Each scene shows the same named points in several views. A view is turned or mirrored, shifted and resized as a whole, has a little noise and may leave points out.
In the rows, zero is written as 128.

Scene 1
View 1
<153>: [135 141 100 130 100 114 138 143 173 123 118 120 133 121 109 146 167 158
 108 111 127 135 109 110 139 131 133  92  97 126 130 139 155 134 138 104
 141 155 136 144 131 123 172 114 113 140 138 123  95]
<98>: [136 146 115 154  88 114 162 141 160 108  92 121 139 114  99 145 153 158
 116 120 136 119 110 131 151 128 147  86 111 130 132 132 161 137 124 107
 165 146 141 139 127 144 146 116 113 121 140 139  98]
<53>: [131 130 110 156  94 116 173 141 153 103  99 123 119 102 102 124 156 130
 116 116 119 127 107 114 154 126 146 107 127 148 148 121 170 133 133  99
 156 149 132 127 127 135 151 122 104 117 130 131 101]
<281>: [139 129  96 141 103 117 158 140 158 111 110 123 121 110 110 130 156 137
 104 120 114 123 108 113 151 130 145 111 118 141 130 122 152 132 130 104
 145 139 131 136 122 125 152 126 106 121 127 121 103]
<264>: [159 122  66 105 129 124 130 143 164 132 136 119 120 132 131 138 152 147
  76 136 100 104 103 111 145 134 144 125 105 125  80 123 110 131 119 115
 120 113 131 154 106 101 147 140 104 124 120  96 111]
<34>: [162 146  77 140  93 112 147 133 161 108 114 127 129 109 108 142 145 137
  85 133 120 135 118 125 156 137 156 103 110 136 104 122 127 127 123 105
 136 127 123 152 110 140 141 139 102 127 129 118 107]
<32>: [138 122  91 113 125 125 136 149 167 134 126 115 124 138 125 141 163 162
  99 121 110 100  97 106 139 128 133 111 101 122 108 133 138 137 126 116
 135 134 142 145 123 101 159 121 112 128 127 110 102]
<166>: [145 124  87 110 126 125 132 147 168 134 125 114 128 140 126 144 158 166
  94 125 111  97  97 112 140 130 137 110 100 119  95 134 129 137 122 119
 134 127 142 150 119 101 154 124 113 126 128 108 104]
<218>: [151 121  68  92 134 125 116 146 175 144 146 115 122 143 135 144 165 160
  80 126 101 106  99 100 134 134 131 119  92 117  85 133 114 134 128 117
 115 126 137 156 115  88 165 130 110 136 123  93 105]
<193>: [143 137  95 128 108 119 141 143 167 123 114 119 133 127 115 146 158 161
 100 123 121 115 106 117 144 130 140 100 102 124 111 134 141 135 126 112
 143 137 137 148 121 121 155 123 111 129 133 121 101]
<152>: [147 131  81 115 114 119 130 142 172 131 132 120 126 126 122 142 164 151
  92 120 113 126 107 105 139 134 135 108  97 126 109 132 134 131 134 108
 127 141 133 149 121 109 169 126 108 137 128 107 100]
<231>: [129 105  95 116 130 129 150 151 160 130 126 115 107 126 128 119 167 139
 104 114  97 101  93  95 139 124 133 130 117 138 125 123 152 137 133 111
 136 136 138 131 125  92 161 123 108 118 118 105 105]
<91>: [140 122  87 104 129 126 127 149 172 141 132 114 126 143 129 144 166 169
  96 121 110 101  97 105 134 131 130 110  95 118 100 136 132 137 128 117
 129 134 143 150 124  94 165 120 114 133 128 105 102]
<203>: [150 129  84 140 103 118 158 138 155 110 115 126 117 107 111 126 149 124
  92 128 108 125 111 115 155 132 151 119 122 145 117 117 139 129 127 103
 138 128 124 139 113 127 144 136 100 118 123 115 108]
<52>: [142 148 103 151  89 112 156 139 162 108  99 122 137 113 102 144 152 153
 109 123 132 127 112 128 152 132 148  89 109 131 126 131 153 134 126 107
 156 143 135 143 123 143 148 120 111 126 138 134 100]
<198>: [155 154  78 136  86 107 133 131 172 113 124 128 136 106 104 148 158 141
  90 119 128 159 124 116 146 139 144  91  98 132 119 131 138 125 138  98
 131 149 121 153 117 141 167 129 106 145 136 119  98]
<17>: [145 132  91 145  97 114 161 139 156 107 110 126 119 103 107 126 154 125
 100 122 113 131 112 115 154 132 151 113 122 145 129 118 149 129 131 100
 143 137 125 138 117 133 148 132 102 121 124 120 106]
<9>: [146 136  98 147 101 118 162 141 155 110  97 121 131 117 108 138 145 149
 104 131 122 108 107 128 155 130 153 103 118 134 113 124 143 136 118 113
 155 127 135 141 116 136 133 128 109 115 132 128 106]
<144>: [143 137 103 161  89 113 174 137 151  97  93 126 125  99 101 128 144 129
 107 126 121 124 112 127 160 128 158 105 128 148 134 117 157 133 124 102
 158 134 129 132 116 147 134 130 102 112 130 132 106]
<68>: [125 130 105 120 112 119 135 147 175 132 127 116 127 128 116 141 178 159
 112 102 119 128 103  97 131 128 123  99  94 125 140 139 162 137 145 105
 138 163 141 139 138 104 186 108 116 143 134 117  91]
<181>: [147 130  89 153  93 114 170 137 152  99 107 127 115  94 104 120 149 114
  98 125 112 135 114 115 158 131 155 120 131 154 132 112 150 127 130  98
 144 135 121 133 114 139 142 137  97 116 123 120 108]
View 2
<152>: [ 98 126 136 146 125 147 139 125 147 132 160 135 122 126 135 124 118 133
 151 171 137 130 150 136 131 128  81 120 148 120 158  99 124 137 112  99
 125 105 134 128 115 112 106 145 168 119 151 110 131]
<9>: [100 159 118 135  73 146 138 111 151 148 143 139 108  98 145 143 149 148
 134 126 114 137 117 132 137 157 127 146 149 117 149 138 133 130 115 104
 127 141 115 124 126  86 100 142 159 126 115  84 120]
<144>: [ 96 182 108 116  82 157 136 119 166 159 123 134  94  83 157 143 151 144
 136 116 101 124  95 139 150 156 136 140 151  81 124 131 141 124 114 108
 135 152 117 132 114  89  94 131 147 131 109  74 115]
<231>: [ 98 123 149 156 120 166 132 112 150 147 157 113 132 123 158 135 128 120
 133 159 132 144 119 148 107 117  91 107 149 120 151  93 153 111 130 125
 166 115 142 141 112 100 146 166 152 115 160 122 130]
<53>: [109 177 121 120 111 165 142 110 173 159 129 120  91  85 165 134 144 118
 141 106 109 120  97 143 143 132 132 132 151  67 121 112 149 116 120 102
 142 143 131 133 108  91 113 136 144 129 126  73 119]
<181>: [ 78 174 109 111 102 161 126 139 170 157 118 134 105  93 157 137 134 152
 138 145 101 119  90 154 151 153 116 123 155  74 118 115 145 119 109 123
 142 145 120 144 106 102  90 133 144 133 115  94 117]
<68>: [133 129 148 147 154 154 156  99 161 136 173 117 100 117 146 113 119  91
 158 129 150 122 157 128 126  93  91 125 146  94 156  86 128 133 120  74
 124 100 152 121 109 107 129 142 167 118 170  87 135]
<203>: [ 76 155 116 125  99 156 126 136 157 149 132 138 116 108 147 140 131 155
 139 159 110 127 108 150 140 152 104 121 152  99 133 116 138 126 111 124
 139 135 119 140 113 104  95 141 152 125 123 105 121]
<264>: [ 74 108 137 160  92 143 125 136 129 132 162 145 149 138 129 136 124 164
 138 202 133 150 144 142 118 152  77 116 150 159 173 114 125 135 114 130
 138 108 122 134 126 109 107 161 168 114 143 136 130]
<32>: [112 113 149 163 110 147 142 104 139 134 175 126 129 128 140 130 129 121
 142 156 145 148 151 131 112 122  90 126 145 141 172 106 132 129 126 102
 137 105 136 124 122  99 133 160 169 111 158 111 133]
<281>: [ 99 155 125 129 110 156 136 119 161 150 139 130 107 102 152 133 135 132
 140 137 117 128 114 141 137 137 112 129 151  94 137 112 138 124 116 107
 136 131 128 132 112  98 108 143 153 125 132  92 122]
<218>: [ 90  91 150 168 117 138 131 130 126 121 181 140 151 148 121 127 111 146
 148 205 153 148 171 135 112 129  59 114 147 165 184 100 117 143 117 112
 129  90 132 127 124 118 116 163 178 110 162 137 138]
<193>: [108 138 131 144 102 144 145 110 146 136 162 138 114 114 136 132 133 131
 146 141 135 136 146 127 132 138 105 139 145 122 162 119 121 138 114  88
 119 119 126 119 123  99 105 142 170 118 138  92 127]
<91>: [108 103 151 167 114 143 142 109 132 129 181 131 134 134 133 127 124 124
 145 167 150 147 163 130 113 120  80 124 145 152 180 104 123 136 121  98
 132  98 137 121 124 104 129 159 174 111 160 117 136]
<166>: [102 110 144 164  95 141 138 110 131 130 173 138 135 130 132 134 131 138
 142 165 145 150 157 129 116 134  89 131 146 156 180 116 122 137 122 104
 131 107 128 120 130  99 119 159 174 113 149 115 130]
<198>: [ 98 156 115 115 131 139 144 138 158 133 145 149  97 108 129 116 114 143
 162 156 128 108 153 130 164 138  92 133 151  83 142 105 103 152  93  79
  91 113 126 122 112 121  62 117 170 131 131  82 125]
<153>: [123 144 134 138 132 147 153 108 159 136 163 130  95 109 140 119 126 110
 156 127 138 120 152 125 141 115 102 136 147  93 151 102 120 140 113  72
 110 110 137 116 114 104 105 130 170 123 148  78 129]
<17>: [ 87 165 116 120 106 156 131 130 164 150 129 135 106  99 153 135 131 144
 142 143 109 122 106 145 147 146 112 126 153  84 129 113 137 123 111 113
 135 135 124 138 109 103  95 136 154 129 124  92 120]
View 3
<34>: [126 118  87 134  99 125  78 158 129 140 131 157 123  95 169 121 155 116
 106 128 108 139 179  99 126 193 101 142 109 124 147 152 137 131 135 142
 146 174 127 127 138  71 129 146 126  78 121 125 151]
<264>: [103 100 129 153 117 132 117 135 142 139  94 137 106  86 143 161 137 108
 132 143 111 132 167  80  56 149 107 137 125 123 148 132 117 122 140 140
  99 202 150 126 169 110 128 154 140  97 118 104 164]
<218>: [101  98 157 148 121 124 114 158 156 151  84 152  88  90 131 173 151 111
 149 140 117 141 166 102  49 127 110 147 118 106 154 103  90 141 161 133
  77 213 139 133 164 117 137 143 132 117 114  78 170]
<166>: [ 93 108 140 133 131 112 124 141 151 152 113 147  98 110 130 160 146 131
 164 142 125 140 171 104  89 157 106 135 110 120 159 128 112 138 162 136
  87 199 129 136 144  97 129 158 127  91 117 100 149]
<9>: [103 118  99 121 118 111 108 133 125 147 146 148 125 123 145 128 143 141
 141 129 119 132 176 106 149 201 100 126 101 139 155 164 150 128 143 139
 135 170 119 130 118  70 119 161 121  66 128 137 134]
<231>: [103  86 155 135 125 123 132 137 102 163 116 158 103 133 108 163 123 129
 165 115 113  96 154 116 111 134  97 130 111 139 160 121 130 127 139 118
 107 185 129 132 112 120 112 146 113 111 159  98 155]
<17>: [126 105 102 127 101 125  92 153  99 151 139 166 123 123 148 124 140 124
 119 110 106 110 167 114 149 181  93 136 105 136 152 149 146 127 125 128
 155 165 121 129 108  83 118 140 114  88 147 124 148]
<52>: [113 125  96 110 113 106  85 159 131 156 152 168 120 130 151 118 160 144
 140 122 122 140 182 126 169 205 101 139  90 125 158 154 138 143 153 135
 140 166 102 137 105  57 128 151 109  69 123 126 132]
<53>: [120 106 106 113 109 117  98 153  89 163 156 174 125 148 136 121 138 142
 139 102 113 103 164 133 185 185  92 132  93 143 160 152 157 133 132 122
 157 155 104 132  78  77 109 142  99  84 159 128 136]
<153>: [116 113 128 112 116 107  86 181 134 166 133 183 103 128 135 135 166 142
 154 116 125 136 177 143 147 170 101 150  90 109 164 120 112 158 165 127
 120 180  95 143 101  77 131 136 104  97 127  96 144]
<98>: [106 124  99 103 119  98  95 155 128 159 162 167 121 140 142 117 158 157
 155 121 126 138 181 134 186 211  99 133  85 131 162 156 144 147 160 135
 138 161  94 136  92  55 122 157 104  64 128 131 125]
<193>: [105 114 121 120 121 108 102 157 142 155 130 160 107 118 138 139 156 138
 152 131 123 141 176 118 127 176 104 140  99 120 159 134 120 144 160 135
 111 184 113 135 124  82 129 152 116  84 121 108 144]
<203>: [126 105  99 138  98 132  93 146 105 145 131 157 124 110 153 127 140 115
 111 118 102 114 168  99 130 178  96 135 112 137 146 153 147 121 119 132
 151 170 131 124 126  88 119 144 121  86 142 127 154]
<32>: [ 94 102 144 130 129 112 120 146 140 158 115 156  98 118 123 159 143 135
 168 134 123 131 167 113  98 152 104 135 107 123 161 122 115 141 162 130
  92 195 123 136 131 101 127 154 121  97 127  99 150]
<91>: [ 92 101 153 133 131 110 122 152 151 157 106 155  93 113 124 164 149 132
 171 135 126 137 169 113  86 143 108 140 108 115 161 113 102 145 168 132
  81 203 124 139 139 104 130 152 122 102 121  88 152]
<68>: [111 103 154 113 123 106  98 184 127 176 125 188  93 138 116 147 163 142
 171 111 127 127 167 155 140 145 100 152  89 108 170 100 104 163 170 118
 104 186  96 146  92  95 129 131  99 112 138  77 149]
<181>: [132 103  90 131  96 133  88 147  86 147 144 164 131 122 153 117 136 119
 106 104 101 101 165 108 157 184  93 133 109 144 148 159 160 119 112 128
 171 158 125 124 105  85 113 138 114  85 155 134 150]
<144>: [120 114  87 117 105 119  95 141  99 150 159 160 134 132 150 114 139 137
 126 112 109 112 173 114 180 205  93 128  99 146 153 169 165 124 128 132
 165 153 114 126  97  67 112 151 111  69 147 144 136]
View 4
<181>: [132  52 132 100 123  94 129 149  81 105 143  78 137 120 106 108 148 116
 116 134 121  96 119 120 127 100 180  85 170 171 114 104 146 133  71 101
 132 150 133 153  94 152  90 150 147  73 167 115 117]
<193>: [147  77  88 123 157 138 131 127  86 142 140 153 131 143  84 129 146 142
 135 144 134 165 103  96 121 106 138  82 127 144 109 127 127 119  84 161
 127 136 139 157  92 164 124 127 169 138 169 126 137]
<231>: [116  48  94 132 190 151 110 139 114 171 113 147 180 116 112 144 158 136
  94 115 110 172  80 127 151 101 136  83 139 151 102 103  99 143  97  86
  96 152 139 114  84 186 136 116 125 131 141 113 107]
<281>: [131  58 100 115 146 119 127 146  89 130 138 113 137 126 106 116 149 126
 119 138 123 134 111 116 129 102 163  81 155 161 107 117 132 123  75 111
 125 148 135 145  91 156 110 139 149 109 162 104 127]
<98>: [129  73  69 116 137 130 135 148  77 125 168 115  89 139 124  79 134 128
 147 185 140 146 137 110  99 101 166  74 152 139 107 148 145  91  66 157
 140 147 127 162  99 130  90 156 165 124 176  77 154]
<53>: [117  50  88 118 138 116 127 163  92 124 152  90 118 118 136  92 147 113
 117 156 123 125 133 128 113 100 178  77 170 169 103 126 143 105  60  88
 127 154 129 138  93 137  93 158 137 102 161  66 135]
<34>: [163  71 136 101 120  98 136 127  70 101 142 113 130 142  62 128 145 133
 137 129 134 113 108  91 123 106 161  86 145 163 119 107 148 135  80 156
 142 133 140 178  94 162 104 133 182  89 178 155 127]
<91>: [147  73  82 136 188 161 121 114 100 172 116 191 165 142  73 160 153 154
 124 120 128 198  74  97 141 110 110  87 108 137 107 119 101 133 102 154
 109 133 147 144  87 188 152 101 160 161 152 145 126]
<152>: [159  64 101 130 160 134 127 129  93 144 121 163 155 141  68 162 160 138
 122 109 127 164  92  95 134 113 129  87 123 173 108 116 123 128  84 128
 121 129 149 150  86 176 148 111 163 138 159 135 129]
<218>: [165  72 112 133 185 153 120 103 100 168 100 200 187 148  41 191 158 159
 117  89 127 190  54  82 157 111 100  89 100 147 111 100  99 155 113 156
 107 122 152 151  85 208 168  85 167 152 152 183 112]
<52>: [142  75  86 115 133 121 137 143  76 118 160 117 100 142 103  94 139 127
 145 168 137 138 133 102 103 105 162  77 148 152 111 140 147 101  66 159
 142 139 130 169  94 137  97 149 171 116 178  97 148]
<144>: [123  59 114  99 125 103 131 149  79 107 158  73 114 121 122  78 139 118
 126 167 128 105 129 122 115  97 186  79 173 151 113 117 148 117  67 122
 135 156 126 156  98 138  74 161 153  77 171  99 127]
<198>: [185  71 107 128 112  99 147 140  70 105 143 142 113 154  54 151 161 127
 142 117 140 130 129  75 105 118 147  85 135 211 110 130 162 109  56 139
 149 114 148 183  92 149 138 127 188 123 181 119 151]
<17>: [137  55 120 112 131 104 131 147  85 116 141  99 137 125 100 116 151 121
 119 134 122 115 115 114 125 102 171  82 160 172 112 110 142 128  70 105
 130 144 138 151  92 154 103 143 150  92 165 111 122]
<9>: [127  73 109 100 148 124 130 131  79 125 152 109 125 133 108  91 132 135
 135 168 132 131 109 112 124  98 165  78 150 119 117 119 130 124  89 164
 130 152 129 160  96 152  85 145 160  99 170 129 125]
<264>: [156  73 143 108 169 134 119 100  90 147 107 158 187 138  45 168 149 156
 119  99 122 156  54  92 158 104 124  91 116 131 121  84 106 168 117 163
 111 134 148 156  87 206 136  99 166 114 158 203 100]

In a view up to two points have been moved. Name them for each view, in the order of its rows, or write none.
view 1: <152>
view 2: <264>, <32>
view 3: <218>, <203>
view 4: <181>

Scene 2
View 1
<13>: [159 122 131 106 116 137 135 129 151 138 118 116 160 102  97 130 103 142
 156  89 137 132 137 100 131 147 128 156 145  79 116 129 150 119 160 137
 146 143 106 153 141 111 135 114 122 170  86 150 169]
<65>: [150 137 102 126 100 155 103 121 115  89 136 153  99 142  96  69 110 102
 148 124 155 118 108 131 155 142 109 166 136 145 135 142 118 148 140 141
 127 123 132  83 145 124 125 117 138 152 137 179 125]
<41>: [165  96 111 100 117 129 121 119 107 144 144 117 109 118  82 130 123 117
 163 116 121 116 133 144 144 132 116 127 123 139 156 144 133 146 149 153
 132 119 128 133 146 131 107  97 121 142 139 125 124]
<60>: [139 141 121 135  91 155 115 109 133  77 124 159 118 147 145  86 112  92
 148 114 187 108  94 122 171 147 120 145 140 135 105 120 127 155 118 131
 141 121 103  83 130 120 143  93 164 139 119 193 119]
<191>: [153 119 131 114 102 144 124 109 139 117 115 127 138 126 134 122 111 107
 157 108 171 120 119 116 158 146 127 127 141 111 114 120 148 150 134 130
 149 120  99 124 133 122 134  83 147 138 109 154 128]
<164>: [145 106 115 125 105 134 125 114 106 111 151 142 103 132 114 128 129 102
 163 113 148  96 110 148 161 132 116 119 117 157 139 131 118 151 125 153
 132 119 113 112 135 127 122  90 148 132 134 157 110]
<85>: [166 107 113 100 113 138 116 117 118 137 127 117 116 119  93 116 115 113
 160 118 137 126 132 133 145 140 117 135 133 127 146 140 141 147 150 142
 138 118 124 128 146 131 113  94 124 144 132 131 128]
<168>: [150 138 127 121 101 151 121 119 148 104 115 138 142 126 122  99 101 117
 151 103 166 125 117 105 151 150 124 157 150 101 105 125 142 139 141 129
 145 133 104 115 136 113 141 105 142 158  99 174 147]
<35>: [153 118 130 112 114 133 136 126 141 130 128 123 147 108 105 138 111 132
 159  93 139 119 129 114 140 141 125 142 135  99 119 127 143 126 149 142
 144 138 103 148 135 114 134 104 129 159  95 154 155]
<143>: [131 137 139 141 104 137 145 131 151  96 137 151 156 117 124 133 111 134
 158  77 152 107 111 105 145 144 130 152 135 101  93 115 130 114 135 143
 144 151  88 133 125 102 155 116 149 169  78 197 165]
<40>: [144  89 115 122 109 125 128 107  91 119 162 136  91 135 118 147 141  94
 171 117 144  86 110 163 167 125 117  91 105 179 152 132 119 160 115 159
 131 110 111 118 133 135 112  74 152 116 150 142  92]
<110>: [177 108 115  86 123 132 123 128 131 160 121 100 137 100  67 123 105 139
 159 107 115 142 151 116 127 141 119 153 142  96 148 146 150 129 172 143
 137 132 128 155 152 124 111 113 103 164 114 117 157]
View 2
<65>: [165  89 155 105 121 181 143 168 125  95 111  80 125 150 152 115 128  63
 102 100 132 140 133 152 127 120 104  78 120 216  72 126 120 169 108 156
 162 115  72 146 155 156 109 160 162 137 113 108 156]
<40>: [114 117  56 122 104 182 166 114 156 141 192 130 155 130 154 143 116 130
 117  81 167 116 142 137 155 180 136  65 159 194  18  95 167 109 166 141
 112  52 145 120 155 132 139 139 177  45 102 166 169]
<143>: [196  64 118  89 127  96 127 177 136  96 131 127  81  94 115 116 171 155
 112 117 158 122  71 170  99  98 108 128 124 155 132  78 145  88  38 118
 186 206 184 126  98 132 153 145 121 148 112  99 131]
<60>: [183 102 132  80  83 164 165 177 115  71 126 120 116  91 107 137 143  82
  84  64 162 115 103 189 110 136  99  90 116 189  69  94 134 129  61 178
 119 111  86 137 134 177 142 155 136 164  87 126 136]
<13>: [199  95 139 132 160 107  93 176 153 110 107 139  97 136 155 105 125 185
 123 196 135 144  81 134  74  78 128 112 140 113 118 102 148 105 110 105
 218 208 169 153 121 117 152 139  76 146 126 122 140]
<168>: [205 101 146 104 120 134 124 185 130  82 104 132 102 114 129 120 134 127
 104 135 145 130  88 165  82  98 109 102 124 147  98  98 135 121  80 145
 171 169 118 150 127 152 147 149  97 171 105 120 134]
<41>: [138 113 106 153 152 167 121 136 164 141 149 121 142 170 187 117  99 147
 128 159 135 142 137 111 124 130 142  75 160 162  53 119 154 131 189 116
 175 110 141 145 159 117 130 139 135  72 125 151 169]
<35>: [182  97 118 127 145 117 110 164 152 117 128 142 103 130 150 114 130 178
 123 164 144 135  89 141  91  98 128 107 144 130 103  97 151 101 114 111
 191 181 173 141 122 121 152 138  98 124 118 129 144]
<110>: [177 112 143 165 178 136  82 160 167 132 110 127 121 182 197  98  91 177
 134 224 115 157 113 101  86  82 143  91 158 119  94 123 147 136 183  97
 225 173 149 165 149 108 137 140  85 114 139 136 160]
<164>: [140 101  90 115 113 168 153 136 146 123 165 119 137 128 147 133 125 120
 112  92 158 123 128 145 140 155 125  79 145 191  51  98 155 120 135 142
 137  90 135 126 147 134 135 146 165  84 108 143 159]
View 3
<168>: [111 142 160 131 162 163 126 129  99 119 100 119 132  82 120 142 175 153
 132 125 141 129 162 131 122 118 133 131 129 149 109 122 139 151 132 138
 133 118 140 197 130 127 149 118 124  86 145 111 156]
<41>: [119 120 156 137  78 124 156 131 101 117 148 159  89  99 114 121 134 128
 101 137 166 155 164 127 114  79 148 113 119 120 149 123 107 112 104 130
 135 135 127 131 117 126 132 126 144 118 106 110  87]
<65>: [104 127 167 137 120 172 109 126 104 125 104 143 102  79 121 101 155 101
  72 122 111 143 166 119  73  84 154 118 132 128 104 106  95 143 132 112
 144 131 122 190 114 119 156 111 107  93 134 140 151]
<85>: [112 129 156 131  99 137 149 129 107 111 140 153  95  96 116 123 137 131
 105 130 158 150 168 122 111  83 146 116 123 126 138 123 102 117 109 133
 138 130 129 149 120 125 136 123 138 111 114 111 109]
<35>: [127 135 155 128 135 139 149 142  95 122 130 127 128  95 117 156 169 168
 144 141 160 143 154 150 144 121 137 132 117 143 126 134 151 146 130 138
 133 126 141 155 126 139 139 125 139 102 129 101 108]
<60>: [113 127 181 165 145 168 108  93  88 148  63 124 116  69 128 104 181 107
 103 118 123 115 167 110  90 107 125 117 143 139 121  96 137 152 122 123
 123 116 136 224 125 117 149 104 115  65 141 115 174]
<143>: [133 131 169 143 157 156 127 140  81 149  94 106 147  87 124 158 204 166
 142 144 135 127 142 162 134 143 132 139 119 148 109 122 187 183 156 119
 127 124 146 182 122 141 154 117 119  79 147 108 119]
<110>: [108 143 134  94 120 137 162 165 119  83 174 145 113 106 108 159 132 176
 133 135 171 166 160 143 142  98 157 131 109 140 121 150 101 120 120 148
 149 133 132 123 126 139 137 136 147 131 118 109  95]
<191>: [117 134 167 151 145 144 139 105  93 130  93 126 119  85 122 134 170 146
 141 124 161 123 167 119 132 114 119 124 134 143 138 117 144 135 109 143
 119 113 145 195 132 125 136 116 139  82 133  92 148]
<40>: [139 103 187 190  52 111 149  89  78 161 102 160  70  89 125  90 149  86
  86 139 166 131 164 113  93  74 129 102 131 107 182  94 137 113  90 114
 113 129 130 155 112 118 124 112 141  91  98 100  87]
View 4
<164>: [114  98 101 135 122 142 124 126 115 171 126 125 128 139 112 107 158 117
  89 128 133 106 130 130 128 150 139 139 183 128 136 128 144 109 140 126
 124 131 133 114 134 152 122 110  88 122 151 123 145]
<35>: [121 116 125 120 141 164 114 129 101 159 126 114 124 135  96 144 125 128
 132 122 115  98 108 111 142 172 114 118 153 112  97 109 137 150  93 106
 120 120 113 126 105 120 165  98 107 135 117 105 106]
<60>: [111 118 134 143 116 137 100 174  93 147 136 117 155 121 141 108 148 117
  90 156 126 107 137 115 119 155 142 161 148 121 159 183 160 112 126 117
  92 146 143 107 137 127 137 103 128 149 131 120 155]
<13>: [123 129 133 118 147 171 112 127  98 155 122 115 122 137  89 151 114 126
 149 118 108  95  95 101 136 173 110 110 133 110  85 107 133 164  83  99
 117 124 105 131 100 100 179  89 117 140 109  99  92]
<168>: [117 131 141 131 133 154 104 155  92 147 130 115 141 129 117 130 128 121
 121 140 112 102 115 103 126 163 128 134 131 113 121 153 147 141 101 106
  99 139 124 119 119 103 165  93 130 149 115 105 120]
<65>: [104 120 113 135 128 142 116 141 102 149 114 149 138 138 102 106 143  92
  89 126 127 117 112  99  91 130 145 141 133 143 150 170 155 118 152 116
 105 155 133 118 148 104 122  93 111 147 145 108 142]
<40>: [119  87  91 138 110 137 134 110 127 186 131 124 127 140 112  96 174 121
  80 130 140 103 139 149 138 151 148 135 216 128 135 106 136  90 152 136
 137 127 136 115 142 178 110 119  73 110 166 130 154]
<85>: [121 126 118 131 124 152 137  99 113 172 123 132 120 148  92 115 142 103
 116 120 120  95 103 120 121 153 140 110 166 123 101 110 122 118 142 117
 130 146 121 137 137 121 149  95 101 130 140 108 118]
<110>: [123 135 122 119 141 171 137  83 109 168 113 135 108 154  67 138 120 103
 146 102 112  93  80 105 121 158 125  88 144 119  73  86 113 147 123 106
 135 139 100 146 119  95 171  85 100 134 128  93  87]
<191>: [124 126 143 135 117 150 109 145  99 161 142 103 142 128 131 122 139 127
 119 150 116  91 126 123 144 175 136 134 160 103 117 137 138 120 106 112
 108 138 128 121 122 128 167 102 123 138 121 115 128]
View 5
<35>: [134  73 123 128 116 165  87 125 100 145 115  82 138 160 134  63 139 105
 184 128 136 132  74 126  86  84 131 118 102 120 120 114 188 121 131 174
 132 128 159 145 120 140 152 137  98 135  96  92 137]
<164>: [130  72 112  92 163 138  92 123 124  93 154 161 170 166 106 114 132  96
 163 111 135 163 113 111 165 170 151 121 154 105 124 117 152  99 111 134
  97 143 139 170 132 109 135 150  89 113 158 135 143]
<110>: [167  56 142 143 115 211  88 112  46 165 165 101  88 174 125 108 159 120
 200 142 127  67  90 119  76  81 115  91  63 123 119  68 142 145 105 158
 149 155 150 119 120 146 165 127 110 156 105  81 140]
<191>: [121  55 101 114 154 167  80 118 124 110  94  80 145 182 136  57  85 107
 185 112 137 153  70  90 131 116 154 133 150 130 110 129 188 127 140 174
 116 137 142 185 118 136 126 170 123 113 120 108 135]
<85>: [150  62 126 122 151 188  86 111  80 121 161 131 117 181 118 120 130 116
 186 126 128 103 103 105 131 136 138 106 112 120 118  84 140 131 112 138
 121 160 133 151 123 127 147 148 114 127 138 108 139]
<41>: [158  54 130 109 148 175  96 114  74 126 183 154 127 174 103 136 157 108
 181 127 131 109 118 111 134 141 130  97 108 105 123  81 124 124  91 134
 123 156 144 137 133 122 151 136  93 139 147 115 146]
<65>: [123 142 119 138 167 161  72 127 130  92 162 155 141 150 145 131 110 116
 160 124 115 122  89 134 161 189 179 142 127 157 137  92 177  99 168 106
  69 160  96 175  91 106 139 159 122  74 136 111 112]
<40>: [137  34 109  70 178 129 103 117 114  82 171 186 180 179  82 133 142  92
 161  99 141 180 138  92 191 189 143 110 175  78 117 119 125 100  77 135
 106 144 148 172 153 102 127 148  81 127 186 156 158]
<60>: [101 110  94 116 175 142  67 125 165  76  99 113 168 165 150  74  68 105
 162 105 126 176  73 108 169 175 186 160 174 155 122 137 207 102 178 140
  74 143 112 207 101 111 118 184 130  68 133 120 119]
<13>: [138  83 129 144 105 186  80 128  88 160 110  64 120 156 147  54 136 113
 193 138 133 108  56 134  59  61 127 119  82 133 120 105 196 130 142 180
 137 131 159 137 108 153 158 133 109 135  79  75 131]
<143>: [107 118 113 127 110 127  78 145 148 132  81  72 178 131 151  26 129  96
 170 122 141 176  53 153  81  83 150 148 119 131 131 148 240  97 169 180
 112 107 161 160 109 139 144 136  89 109  83  93 127]

In a view up to two points have been moved. Name them for each view, in the order of its rows, or write none.
view 1: <191>
view 2: none
view 3: <85>
view 4: none
view 5: <110>
